Each scene shows the same named points in several views. A view is turned or mirrored, shifted and resized as a whole, has a little noise and may leave points out.
In the rows, zero is written as 128.

Scene 1
View 1
Z_423: [116 144 120 121 122 145 119 126 139 122 161 125 137 140 156 121 103 142
 156 144 107 170 144 133 120 146 138 124 119 105 172 118 103]
Z_871: [129 138 115 123 114 138 121 126 126 128 154 115 139 115 154 131 123 136
 145 131 118 147 141 124 131 148 144 129 121 112 158 111 106]
Z_392: [168 120 127 127  81 148  67  92 103  96 144 151 133 122 128  85 146 103
 124 122 132 132 166 129 123 124 137 146 156 131 130 117 113]
Z_365: [131 139 113 122 116 128 119 125 103 147 138 110 141  93 144 129 141 133
 124 115 136 131 129 109 150 133 134 131 129 127 135 106 120]
Z_162: [138 134 107 125 108 129 130 129 110 143 145 100 143  80 153 147 147 133
 133 113 130 119 133 112 148 150 149 133 119 122 140 101 112]
Z_790: [154 127 130 124  97 144  65  92  95 109 135 153 132 129 123  76 138 108
 115 123 140 144 153 122 130 109 120 139 162 134 125 121 122]
Z_308: [186 112 120 129  69 139  63  88  83 105 132 143 136  90 121  91 175  93
 106 103 148 101 163 117 138 120 138 153 162 144 108 110 119]
Z_255: [120 144 120 120 124 137 115 123 118 136 147 121 137 123 147 117 118 137
 137 132 125 158 132 120 137 133 129 125 128 116 152 115 115]
Z_249: [ 81 165 128 112 167 125 120 127  95 178 123 123 136 133 132  98 100 155
 110 134 144 188  96  97 161  95  89 108 139 123 136 124 142]
Z_237: [106 153 117 116 145 119 126 128  89 174 123 109 140  97 136 119 129 146
 107 116 148 151 102  94 166 110 109 118 135 130 126 111 136]
Z_735: [160 125 116 127  88 141  96 110 112 111 149 127 139 101 143 118 149 115
 133 118 127 122 156 125 131 142 148 143 137 125 139 108 107]
Z_153: [143 134 122 122 109 132  90 106  89 136 129 132 136 104 127  99 145 120
 109 115 145 134 136 110 148 113 120 135 150 136 121 113 127]
Z_656: [100 153 121 117 145 129 124 130 109 159 137 116 138 124 143 116 109 148
 127 132 133 170 113 109 149 119 114 117 129 118 147 117 126]
View 2
Z_237: [117 144 126 161 129 115  92 172 125 136 133 131 153 120 136 151 146 125
 121 109 100 154 106 134 124 101 122 149 118 128 107 121 130]
Z_153: [133 145 130 143 119 112 121 160 119 123 132 119 148 111 137 132 122 137
 132 122 128 116 108 128 129 134 140 131 124 142 119 115 111]
Z_255: [144 126 115 142 136 131 120 137 116 131 120 111 134 140 125 134 131 125
 130 101 118 124 129 155 120 115 121 133 116 119 121 136 120]
Z_656: [129 133 122 153 140 132 103 150 121 135 127 121 142 140 130 146 135 123
 129  96 102 146 127 152 119 104 113 143 118 113 113 137 131]
Z_392: [151 137 130 126 119 119 149 140 112 113 128 105 138 115 134 114  98 147
 146 126 150  85 122 133 129 159 148 115 127 144 130 118  97]
Z_871: [154 117 102 139 133 129 127 127 114 131 112 101 130 145 116 131 142 121
 122 103 126 114 129 161 120 113 122 130 109 124 125 136 115]
Z_365: [140 130 107 148 123 110 115 150 118 132 120 111 141 125 123 137 151 122
 114 115 123 123 107 143 126 110 132 137 113 138 119 120 115]
Z_308: [147 144 126 129 104  95 145 157 114 111 129 106 146  93 136 115 113 147
 133 144 159  80  97 114 136 161 164 117 126 166 129  98  90]
Z_249: [109 149 143 165 144 137  84 170 128 136 141 141 152 134 144 156 126 129
 139  91  82 173 126 143 118 100 106 152 126 104 101 138 142]
Z_790: [139 146 141 132 123 123 138 151 117 114 135 116 143 113 142 121  93 150
 152 123 138 100 124 129 128 156 142 121 131 137 123 120 105]
Z_162: [150 120  92 145 120 105 119 141 115 134 111 101 137 129 113 135 164 114
 103 117 130 115 105 148 126 103 132 134 105 143 123 119 111]
View 3
Z_423: [109 142 109 130  98 141 130 121 171 129 149 130 133 108 131 155 147 127
 143 113 124 116 122 140 122 128 120 105 101 134 136 122 126]
Z_237: [132 150 123 130 149 147 108 129 126 136 136 130 141 169 188 143 134 125
 129 157 108 125 115 128  99 116 120 119 161 146 123 111 160]
Z_308: [127  98 157 137 143 139 175 118 139 163 130 175 140 158 205 101 150 125
  95 105 156 124 129 128 114 106 160 149 143 143 202 121 109]
Z_735: [112 120 138 138 118 129 156 113 159 149 140 149 133 137 168 121 143 128
 108 111 147 122 127 136 116 115 141 135 114 142 172 129 121]
Z_392: [126 103 140 132 125 150 168 123 149 153 135 170 142 131 179 121 157 123
 119  94 147 118 127 131 123 115 151 128 134 135 191 115 100]
Z_656: [125 150 112 127 128 149 110 130 142 129 141 127 139 141 162 155 140 124
 142 142 108 119 115 132 109 124 116 107 141 140 121 111 148]
Z_249: [140 154 106 122 144 167  96 142 124 127 136 129 147 151 175 168 144 121
 158 151  92 118 110 126 104 124 112  96 171 137 110  95 153]
Z_790: [135 107 135 128 134 160 157 130 139 150 132 170 147 135 186 131 158 121
 129 101 137 117 123 127 120 116 147 121 151 134 182 104 105]
Z_365: [116 140 131 136 131 131 129 116 147 141 140 133 133 156 175 130 134 129
 113 139 129 125 122 135 105 115 129 132 128 147 143 126 148]
Z_153: [130 123 136 131 142 147 141 126 135 147 134 154 142 156 191 127 146 125
 119 126 131 122 121 128 109 113 139 128 151 141 162 113 130]
Z_871: [108 140 121 135 109 131 133 115 165 136 146 130 131 128 147 141 140 129
 124 122 131 120 124 139 115 122 124 120 107 141 142 129 136]
Z_255: [118 140 118 131 117 142 127 123 154 134 143 134 137 132 156 147 143 125
 134 125 123 119 120 136 115 123 124 114 124 138 139 119 135]
View 4
Z_255: [135 120 142 140 108 145 123 109 138 109 127 124 119 140 112 107 134 133
 132 129 141 127 116 128 122 114 134 137 111 129 131 126 137]
Z_392: [133 129 139 108  93 138 136 148 124 136 115  82 110 143 148 106 143 127
 150 137 131 116 150 106 118 110 112  92 108 133 158 153 136]
Z_237: [125 119 133 157  98 168 115 111 113 116 149 123 110 156  71 140 143 133
 145 126 128 137 105 127 125 109 145 139 150 143 103 134 122]
Z_423: [144 119 150 139 114 132 126  98 156 101 118 134 127 131 129  88 126 133
 121 131 152 125 112 133 120 119 131 145  87 119 141 115 144]
Z_656: [136 119 144 158 102 151 118 102 132 109 141 131 120 152  90 118 135 130
 134 129 141 135  98 128 120 116 142 146 123 134 114 121 129]
Z_735: [123 123 131 108 113 150 130 129 130 119 109 106 108 123 132 107 139 139
 138 127 130 116 156 123 128 105 123 113 113 126 150 147 142]
Z_153: [125 125 134 131  93 154 125 135 113 130 134  97 107 153 107 129 146 129
 151 132 126 126 130 113 121 108 128 109 135 142 130 149 127]
Z_162: [114 119 123 119 127 168 121 110 129 105 115 130 105 114 100 120 135 149
 130 118 128 122 149 139 138 100 137 138 130 126 130 140 142]
Z_249: [142 120 150 179  86 150 114 103 123 115 161 126 123 177  73 131 139 120
 142 133 140 144  72 122 114 121 146 147 134 145 100 117 119]
Z_871: [131 119 138 128 119 147 125 106 144 104 116 130 117 124 119 102 131 140
 125 125 142 123 130 134 127 110 132 140 105 122 138 127 144]
Z_308: [117 130 124  95  95 157 134 161 106 143 115  73  96 138 136 125 152 133
 160 133 116 112 173 105 125  99 113  80 133 138 154 171 133]
Z_790: [136 129 143 123  84 138 134 146 119 138 129  82 112 159 136 113 146 121
 155 139 131 122 133 103 113 113 116  94 115 139 148 149 128]
Z_365: [121 120 130 132 114 163 121 113 125 110 127 124 108 131  95 124 138 141
 136 123 129 127 132 132 131 105 139 135 133 132 124 138 135]
View 5
Z_423: [103 104 181 139 100 153 117  96 137 154 127 172  81 149 186 102 100 137
 108 135 144 119  84 170 154 145 119  93 127 104 159 123 119]
Z_735: [131  97 171 164 125 107 130 109 130 161 114 122 116 147 147 123  92  97
 137  92 135  94 101 113 145 102 135 119 136 123 116 155 111]
Z_308: [156  91 137 177 141  68 163 128 120 149 106  62 160 170 128 147  90  79
 157  35 119  82 119  85 138  78 128 152 165 127  76 149 111]
Z_249: [ 95 101 103  89  74 149 149 162 114  76 144 173 167 188 169  95 140 159
 125 128 117 117 107 216  94 162  95  87 139  85 109  44 129]
Z_656: [100 101 134 110  86 145 132 142 123 106 138 174 141 165 162  98 125 140
 127 133 127 111 101 185 109 146 115  86 125  98 120  86 124]
Z_162: [114  94 165 135 106 119 108 137 124 139 124 167 136 130 120 102 110  90
 153 129 134  87 105 120 104 101 150  87 100 126 104 152 113]
Z_392: [144  98 152 174 134  94 161 105 127 158 110  79 125 175 164 141  86 105
 130  51 128 100 106 118 162 105 115 147 172 117 110 135 114]
Z_237: [105  95 111 100  84 127 139 172 113  85 138 163 182 170 134 100 135 124
 149 121 116  97 116 173  80 131 120  88 123 101  86  80 122]
Z_153: [129  94 126 141 113 102 153 142 118 120 123 111 161 174 142 124 111 108
 147  78 119  95 114 138 118 110 118 123 149 111  89 110 118]

In a view up to two points have been moved. Name them for each view, in the order of its rows, or write -.
view 1: Z_237
view 2: Z_249
view 3: -
view 4: Z_153, Z_365
view 5: Z_735

Scene 2
View 1
Z_820: [173  99 148 133 149 114 137 116 138 126 119 153 146 104 119 140 176 143
 161 128 127 120 161 159 109 130 108 116 119 112 125 142 148]
Z_204: [132 128 169 118 164 102 144 148 119  95 129 132 159  91 137 142 149 124
 141 135 132 148 163 135 114 127 132 118 122 122 138 151 156]
Z_128: [182  80 138 133 141 114 134  96 141 137 112 164 135 107 113 140 196 145
 167 127 133 101 150 163 106 136  90 130 118  99 133 132 142]
Z_915: [147  98 151 125 151 104 139 115 122 111 115 156 145  90 128 143 179 116
 144 129 139 119 146 136 110 135 107 138 127 102 153 138 140]
Z_821: [183  66 126 142 136 115 130  80 135 136 101 182 133  96 110 143 206 121
 155 121 136  90 140 151 104 140  83 144 131  88 149 128 126]
Z_370: [129 127 175 104 163  97 146 150 127 106 135 120 151 108 140 136 155 152
 158 141 137 140 157 148 114 129 125 120 106 121 132 144 167]
Z_846: [137 120 166 114 160 101 144 139 126 107 129 133 150 101 134 139 161 140
 153 136 135 135 156 144 113 131 121 123 115 116 137 144 158]
Z_669: [165 115 159 127 156 111 141 134 139 120 128 137 151 109 123 138 162 155
 163 133 124 133 170 163 111 126 119 105 113 123 115 148 160]
Z_662: [139 123 167 117 161 102 144 144 126 106 130 131 153 101 134 139 156 139
 152 136 131 140 162 145 114 128 126 117 115 121 131 148 159]
Z_604: [215  58 121 148 130 125 127  72 155 159 101 181 127 116  98 140 215 156
 179 120 127  80 151 181 101 139  74 126 120  93 123 128 135]
Z_372: [181  96 139 150 148 119 135 110 133 118 113 167 153  89 113 147 174 118
 145 122 120 124 166 147 109 127 112 113 135 111 130 148 137]
Z_360: [101 161 192 104 178  92 153 183 109  73 145 106 173  87 153 141 120 122
 132 143 132 178 170 123 122 120 156 109 118 138 136 162 170]
Z_476: [181  85 132 150 143 119 133  97 131 121 106 177 149  86 112 147 184 108
 143 119 127 114 157 144 108 132 103 126 138 102 141 142 129]
Z_433: [133 122 167 114 161  99 143 143 120 101 128 133 154  95 136 140 157 129
 146 136 136 140 157 137 114 129 124 124 119 117 140 146 155]
View 2
Z_604: [177 114 153  98 117  67 170 141 113 168 154 155  93  83  92 105 138 146
 107  99 164 146 161 105 176 125 141  81 147 130 115 167 176]
Z_128: [157 125 151 102 127  93 155 139 113 155 150 158 106 101 118 118 133 147
 120 107 157 138 161 111 160 117 147  99 139 133 117 154 145]
Z_433: [126 136 146 110 142 133 127 128 107 131 147 165 130 141 163 137 117 147
 138 125 138 127 162 125 132 105 158 129 128 143 130 127  97]
Z_915: [143 141 152 100 136 125 138 145 115 151 152 168 126 107 143 135 126 153
 126 114 156 128 152 117 134 102 148 118 132 133 122 147 108]
Z_372: [157 122 151 106 122 111 145 132 105 165 166 174 126 116 131 126 111 155
 113 121 142 130 144 123 140 103 147 109 140 143 147 154 133]
Z_821: [168 134 157  91 125  98 157 155 120 172 158 165 113  74 111 122 137 155
 110 100 171 136 147 109 151 107 137  96 141 124 114 169 141]
Z_662: [127 129 144 114 140 126 131 122 104 129 147 163 126 147 161 132 115 146
 139 128 133 128 166 125 138 110 162 126 128 146 133 124 105]
Z_846: [128 132 145 111 141 125 132 127 107 129 144 161 123 140 158 133 120 146
 139 123 140 130 168 122 140 110 160 125 128 142 125 126 105]
Z_820: [149 121 148 108 129 103 146 128 106 148 153 161 115 124 133 122 121 147
 124 118 142 135 162 119 152 114 153 109 137 142 131 143 135]
Z_204: [123 133 145 114 141 139 123 124 103 130 151 168 136 151 170 140 108 149
 138 131 132 124 159 130 126 102 161 133 126 148 140 124  92]
Z_370: [119 130 142 115 146 126 129 121 105 116 137 157 122 153 166 133 122 142
 147 126 134 130 175 123 143 115 165 129 125 145 123 115 101]
Z_476: [162 129 154 100 122 110 147 143 111 173 168 174 125  97 124 128 117 157
 108 114 154 131 141 120 138 101 142 106 141 136 138 163 132]
Z_669: [138 115 143 116 132 105 140 115 100 133 149 159 115 148 146 122 114 142
 133 126 130 135 170 123 152 118 161 115 134 149 137 128 131]
Z_360: [102 136 140 124 151 160 107 113  98 112 147 172 147 183 199 150  97 148
 152 145 115 117 164 138 113  98 171 152 119 156 150 102  66]
View 3
Z_820: [123 135 148 132 119 123 114 135 134 100 131 122 142 126 116 132 129 143
 151 124 127 133 148 103 106 119 120 135 122 134 149 121  91]
Z_604: [110 114 170 110 115 143 126 147 118  85 143 122 163 144 157 128 128 170
 171 151 115 146 164  97  49 110 118 132 110 152 165 112  61]
Z_476: [145 141 137 120 113 128 106 136 135  81 128 124 139 142 129 139 114 140
 162 122 119 120 139 102  82 132 121 150 122 155 164 122 104]
Z_669: [118 135 147 146 126 116 111 133 140 107 134 121 141 112 100 132 135 134
 140 120 135 135 148  98 129 120 119 128 127 120 138 121  97]
Z_372: [140 139 139 130 118 125 104 135 138  83 132 124 141 134 120 139 117 134
 155 122 126 123 141  95  95 131 120 145 124 147 155 122 106]
Z_915: [139 155 131 115 106 120 115 127 135 108 114 123 123 134 114 131 124 145
 153 112 113 122 135 126 110 124 122 148 121 145 160 130 100]
Z_662: [127 151 134 141 118 110 111 126 144 118 120 121 124 113  90 130 133 130
 136 107 130 127 137 113 145 122 121 135 129 122 140 129 106]
Z_821: [132 139 147  99 104 136 122 137 122  91 124 124 140 151 147 131 120 164
 171 132 106 129 146 117  62 118 120 148 113 161 173 122  80]
Z_128: [119 132 153 116 114 130 123 138 126 100 130 122 145 135 134 128 130 158
 159 132 116 138 152 110  85 115 119 136 117 143 159 121  77]
Z_360: [143 172 111 160 121  92  97 116 159 130 109 122 103  98  52 135 132 103
 118  81 140 112 120 120 196 134 123 139 140 108 127 138 135]
Z_370: [120 153 136 143 118 107 115 125 143 131 117 122 121 108  85 127 139 135
 132 105 129 131 138 121 157 117 121 129 128 114 136 130  99]
Z_433: [133 157 128 135 114 109 111 124 143 119 115 122 118 117  91 132 130 132
 138 104 126 123 133 120 144 124 122 140 128 126 144 131 109]
Z_846: [126 152 134 135 116 111 114 126 141 121 118 122 123 116  94 130 135 136
 138 108 126 127 137 120 142 120 122 136 127 124 143 129 101]
Z_204: [138 158 125 141 117 108 106 123 147 116 117 122 118 116  85 133 128 124
 135 100 130 119 131 115 150 129 123 141 130 126 141 131 117]
View 4
Z_476: [125 145 113 152 125 118 146  90 109 127  88 110 150 123 113 143 138 109
 134 134 114 114 121 163 129 120  95 119 118 110 134 135 123]
Z_821: [128 143 109 157 118 108 144  81  98 139  87 113 150 115  99 150 136 101
 136 122 106 103 116 171 124 108 112 120 116 110 123 131 124]
Z_662: [116 127 129 135 134 139 125  99 131 116 118 125 137 121 124 137 145 138
 133 126 135 130 125 130 129 121 106 134 130 119 138 139 112]
Z_370: [114 121 132 131 135 142 119 100 136 116 127 130 134 119 124 137 147 144
 133 121 140 131 125 123 129 117 114 138 134 122 137 140 110]
Z_915: [115 135 115 143 128 126 140  87 116 123 111 120 142 122 115 142 141 117
 139 122 116 127 128 156 127 113 106 131 128 115 130 138 121]
Z_669: [126 128 130 142 132 134 120 103 128 124 102 120 142 118 118 141 142 139
 127 131 139 113 113 126 129 122 108 127 122 117 140 135 109]
Z_820: [127 134 123 147 127 125 128  97 117 129  96 117 144 117 112 144 140 126
 130 128 129 109 113 141 127 117 108 123 119 114 135 134 114]
Z_128: [130 135 118 152 121 116 130  89 106 137  91 116 146 112 101 149 139 116
 131 123 120  99 110 153 125 110 117 121 116 112 128 131 117]
Z_360: [101 123 135 120 146 159 126 107 152  96 143 130 130 132 146 126 150 153
 136 129 144 161 142 116 133 131  92 146 143 124 146 148 111]
Z_204: [111 129 127 133 136 142 131 100 134 111 122 124 137 126 129 134 145 136
 135 128 133 139 131 134 131 124  99 136 133 119 139 142 115]
Z_372: [125 143 119 150 129 124 140  97 116 124  90 111 148 124 117 142 139 117
 131 138 122 114 120 151 130 124  92 120 118 112 139 135 119]
Z_846: [115 126 126 136 133 136 126  96 129 119 119 126 137 120 121 139 144 135
 134 122 132 129 124 134 128 117 111 135 130 119 135 139 114]
View 5
Z_370: [ 99  77  95 132 141 129  91 120 144 130 139 187 118 129 102 139 122 139
 122 124 137 130 123 126 116 118 129  92 107 130 117 152  93]
Z_915: [122  95 112 126 157 136 100 134 124 123 122 137 117 130 110 143 152 145
 106 113 126 131 132 119 105 146 114 113 145 161 132 132 110]
Z_204: [116  80  98 129 138 147 101 127 139 127 136 169 115 127 106 148 127 137
 101 121 136 113 125 129 104 116 115  90 103 134 112 134 101]
Z_476: [126 100 131 120 147 156 115 135 121 118 121 101 122 139 121 149 160 163
 114 119 133 123 151 108  91 157 119 108 158 177 138 142 115]
Z_662: [107  80 102 128 139 141  99 123 141 127 138 170 118 131 107 144 128 144
 115 125 138 122 129 124 108 122 125  91 111 137 118 148  98]
Z_669: [ 97  82 115 126 131 146 104 118 145 126 142 156 124 141 113 143 129 159
 138 133 146 125 143 112 105 129 140  85 122 145 124 169  95]
Z_128: [104 100 130 123 154 133 102 126 127 122 125 120 127 143 117 137 158 167
 142 122 134 145 148 102 107 163 138 113 170 176 147 167 106]
Z_372: [121  94 128 120 136 162 117 130 129 119 129 112 121 140 120 151 149 164
 118 125 139 117 152 108  91 147 123  96 142 167 131 148 111]
Z_604: [ 97 108 150 118 154 135 107 124 126 119 123  90 135 155 125 133 171 186
 165 127 136 157 164  86 104 183 153 117 199 196 163 189 108]
Z_433: [112  82  99 129 145 138  98 127 137 128 133 169 115 128 105 144 131 138
 107 120 133 121 126 127 108 123 118  96 112 138 117 137 101]
Z_846: [107  83 101 129 144 135  95 125 138 127 135 169 118 131 105 142 131 143
 117 121 135 128 128 123 111 126 125  97 118 139 121 146  99]
Z_820: [104  91 123 124 142 144 106 123 135 124 132 135 124 141 116 142 143 162
 135 127 138 132 145 109 103 144 136  98 144 161 135 164 102]
Z_821: [119 108 136 121 165 135 106 135 115 119 114  97 126 139 119 138 174 165
 126 114 125 147 150 101 102 176 126 127 187 191 154 150 115]

In a view up to two points have been moved. Name them for each view, in the order of its rows, or write -.
view 1: -
view 2: Z_204
view 3: Z_476
view 4: Z_370
view 5: -

Scene 3
View 1
Z_329: [107 160 148 116 146 129 132 143 139 153 140 135 134 142 135 105 141 124
 159 121 110 142 116 126 119 146 131 150 123 150 137 153 143]
Z_522: [117 145 152 130 158 130 144 149 126 156 142 138 129 133 138 103 144 120
 146 148 108 143 113 139 123 138 137 123 133 160 131 140 148]
Z_875: [126 135 157 141 174 127 158 156 117 160 150 141 122 127 145 103 143 115
 133 173 104 148 114 147 125 132 144  97 142 163 127 130 149]
Z_888: [108 153 143 127 152 133 131 141 135 154 141 136 135 138 138 106 141 124
 150 142 114 142 115 136 123 142 138 131 129 163 144 145 144]
Z_848: [120 143 155 130 160 128 149 153 123 157 143 138 127 133 137 102 144 119
 144 148 106 144 114 138 122 137 135 121 133 157 126 138 148]
Z_602: [104 143 133 133 138 143 122 130 129 151 122 129 143 141 124 103 145 131
 154 141 121 133 104 145 124 143 131 134 125 182 146 141 151]
Z_355: [121 135 154 135 158 131 149 151 116 155 136 136 129 132 130 100 147 121
 144 151 107 140 108 143 123 136 132 118 133 167 124 135 151]
Z_256: [ 94 153 124 132 133 146 110 120 141 150 125 129 149 144 129 105 142 134
 156 142 127 134 107 144 125 146 138 136 124 186 162 146 147]
Z_797: [110 129 133 146 144 146 130 130 117 151 119 130 141 135 122 101 148 130
 145 161 121 131  99 157 127 137 134 113 131 196 143 130 155]
Z_699: [117 156 157 128 173 123 150 155 137 161 162 144 123 132 157 107 137 114
 138 159 106 155 125 134 124 138 151 113 138 146 138 141 142]
Z_455: [104 173 151 106 146 125 130 147 148 154 147 136 133 145 141 106 139 123
 163 108 108 145 122 116 117 148 132 161 120 136 138 161 138]
Z_380: [ 93 158 124 132 141 144 111 121 147 153 135 132 147 144 140 109 138 131
 150 149 127 140 112 143 126 145 146 130 127 181 167 146 145]
Z_683: [120 128 139 170 191 138 152 143 121 166 163 148 127 119 167 109 134 114
 106 237 118 155 116 173 136 124 176  44 159 194 158 111 150]
View 2
Z_888: [115 134 125 116 153 102 119 120 157 150 145 129 149 134 106 143 125 115
  99 130  95 103 114 144 124 140 108 124  95 111 122 131 155]
Z_875: [116 144 103 105 148 124 144 100 142 144 157 127 121 131  84 121  74 117
  99 128  79 101 103 137 129 141 122 114  81 103 112 104 133]
Z_256: [133 113 118 132 157 102  91 135 145 155 146 115 157 125 116 158 134 107
  97 135 110 104 131 148 117 129  92 126  99 131 145 160 159]
Z_522: [111 136 124 108 150 111 136 107 156 148 147 130 139 133 101 134 108 115
  98 125  91 106 111 141 125 141 109 119  89 106 113 113 150]
Z_797: [136 104 106 122 152 128 119 113 132 154 155 109 131 120 108 144  93 103
  93 126 107 113 135 141 114 123  86 112  81 132 140 134 144]
Z_683: [149 154  38 124 153 147 121 115 100 133 189 106  90 123  52 103  15 121
 104 150  58  81  91 136 133 141 151 115  75 114 135 120  94]
Z_699: [108 164 114 109 151 103 130 115 157 141 152 138 138 139  85 124 103 126
 104 135  72  90  91 142 134 153 138 126  95  93 106 114 141]
Z_380: [133 125 110 133 159 100  88 138 144 151 151 117 154 129 109 153 130 112
  99 141 101  96 120 149 121 135 107 130 101 126 144 159 153]
Z_602: [126 110 123 121 154 111 112 120 147 155 145 118 148 126 116 154 123 106
  95 127 111 111 132 144 114 128  86 119  91 128 136 141 159]
Z_848: [108 137 125 104 148 113 142 103 157 148 145 132 137 133 100 132 105 116
  98 122  90 107 110 140 125 141 109 117  86 103 109 108 150]
Z_455: [ 94 148 159 109 152  78 120 122 185 152 129 146 173 142 117 151 168 121
 101 127  96 102 107 149 127 150 111 132 108  97 106 129 175]
View 3
Z_888: [187 118 144 140 142 113 126 139 143  99 159  98 105 141 149 127 135 120
 111 123 115 134 159 135 112 133 159 119 142 112 126 107 158]
Z_522: [176 113 139 125 138 124 126 137 147  99 155 103 105 138 154 131 144 121
 101 118 103 134 147 130 109 129 159 126 139 126 118 103 164]
Z_355: [161 104 142 122 130 131 125 133 141  99 157 105 103 138 154 138 145 120
 101 109  99 136 141 122 108 130 157 131 137 129 111 104 165]
Z_256: [179 110 158 168 135 104 122 135 115  97 178  88  96 142 140 124 118 117
 135 127 126 139 175 128 124 141 149 110 147  86 135 114 146]
Z_797: [143  88 151 143 122 125 120 124 106  93 182  95  91 137 150 134 131 119
 122 118 101 145 151 107 117 132 145 120 143 106 124 108 155]
Z_848: [175 112 137 120 137 127 127 136 151 100 152 105 106 138 154 134 146 121
  97 115 101 134 143 130 107 129 160 129 138 130 116 102 167]
Z_602: [167 104 158 156 129 115 121 134 121  99 172  93  98 140 142 132 123 117
 127 113 119 139 164 123 120 140 152 119 144  99 120 114 151]
Z_875: [161 102 122 105 139 132 131 129 142  93 161 107  99 138 168 129 157 123
  88 133  82 140 133 119 102 117 156 125 136 137 131  92 172]
Z_329: [203 129 153 147 144 112 125 147 159 106 145  99 113 142 140 131 131 118
 112 109 129 128 164 147 114 141 165 124 141 113 112 114 156]
Z_380: [185 113 148 161 143 101 126 135 118  95 177  88  95 143 145 118 124 120
 129 141 120 139 174 131 121 134 150 106 147  89 146 109 149]
Z_699: [193 124 121 110 155 120 135 138 162  97 148 106 107 141 164 122 156 123
  87 141  95 132 145 138 101 119 163 120 138 133 137  93 170]
Z_455: [225 144 153 150 153 106 127 154 175 110 135  99 119 142 137 127 130 119
 110 109 139 122 170 161 114 143 170 123 141 113 112 116 156]
View 4
Z_602: [122 112 117 101 121 120 134 121 124 139 117 116 113 135 117 140 130 138
 130 119 129 115 130 120 118 124 120 125 119 128 121 127 110]
Z_256: [125 109 121 103 123 129 129 117 132 135 105 117 104 145 112 145 124 141
 132 112 137 115 134 121 112 129 110 129 115 123 114 137 113]
Z_355: [131 126  91 110 116 111 141 116 107 147 150 118 124 115 120 129 126 132
 124 125 116 110 122 112 120 125 137 119 127 129 123 113 116]
Z_329: [126 109 108 113 134 121 131  96 120 159 135 122 111 126 129 132 107 133
 128 126 109 115 138  99 122 136 110 119 107 125 134 140 116]
Z_888: [133 118  99 114 124 123 133 105 118 148 134 121 112 127 117 134 113 135
 127 119 120 111 133 107 115 135 119 122 117 122 119 132 120]
Z_848: [135 126  86 115 118 114 140 108 108 152 154 120 120 114 121 128 117 131
 123 126 113 109 126 105 117 131 133 118 123 125 123 119 120]
Z_380: [133 116 111 110 122 133 129 112 130 135 110 119 103 144 106 145 117 140
 130 108 138 111 135 119 106 135 111 130 117 117 108 139 120]
Z_455: [127 105 108 118 143 125 127  82 123 166 137 125 107 126 133 130  94 132
 128 129 102 116 144  88 123 143 100 116  99 122 139 151 119]
Z_683: [174 167  39 128  82 127 145 131  96 113 159 121 122 119  73 135 128 134
 113  93 158  88 109 134  85 133 167 136 158 105  65  92 143]
Z_875: [147 139  70 120 107 115 142 114 101 143 162 121 124 111 109 127 120 130
 119 119 122 103 120 112 111 132 146 121 134 121 108 108 127]
Z_699: [150 135  70 128 120 122 136  94 106 153 160 126 116 114 112 126 101 129
 119 118 115 102 130  98 108 143 129 121 122 114 113 126 133]

In a view up to two points have been moved. Name them for each view, in the order of its rows, or write -.
view 1: Z_875
view 2: Z_699
view 3: -
view 4: -
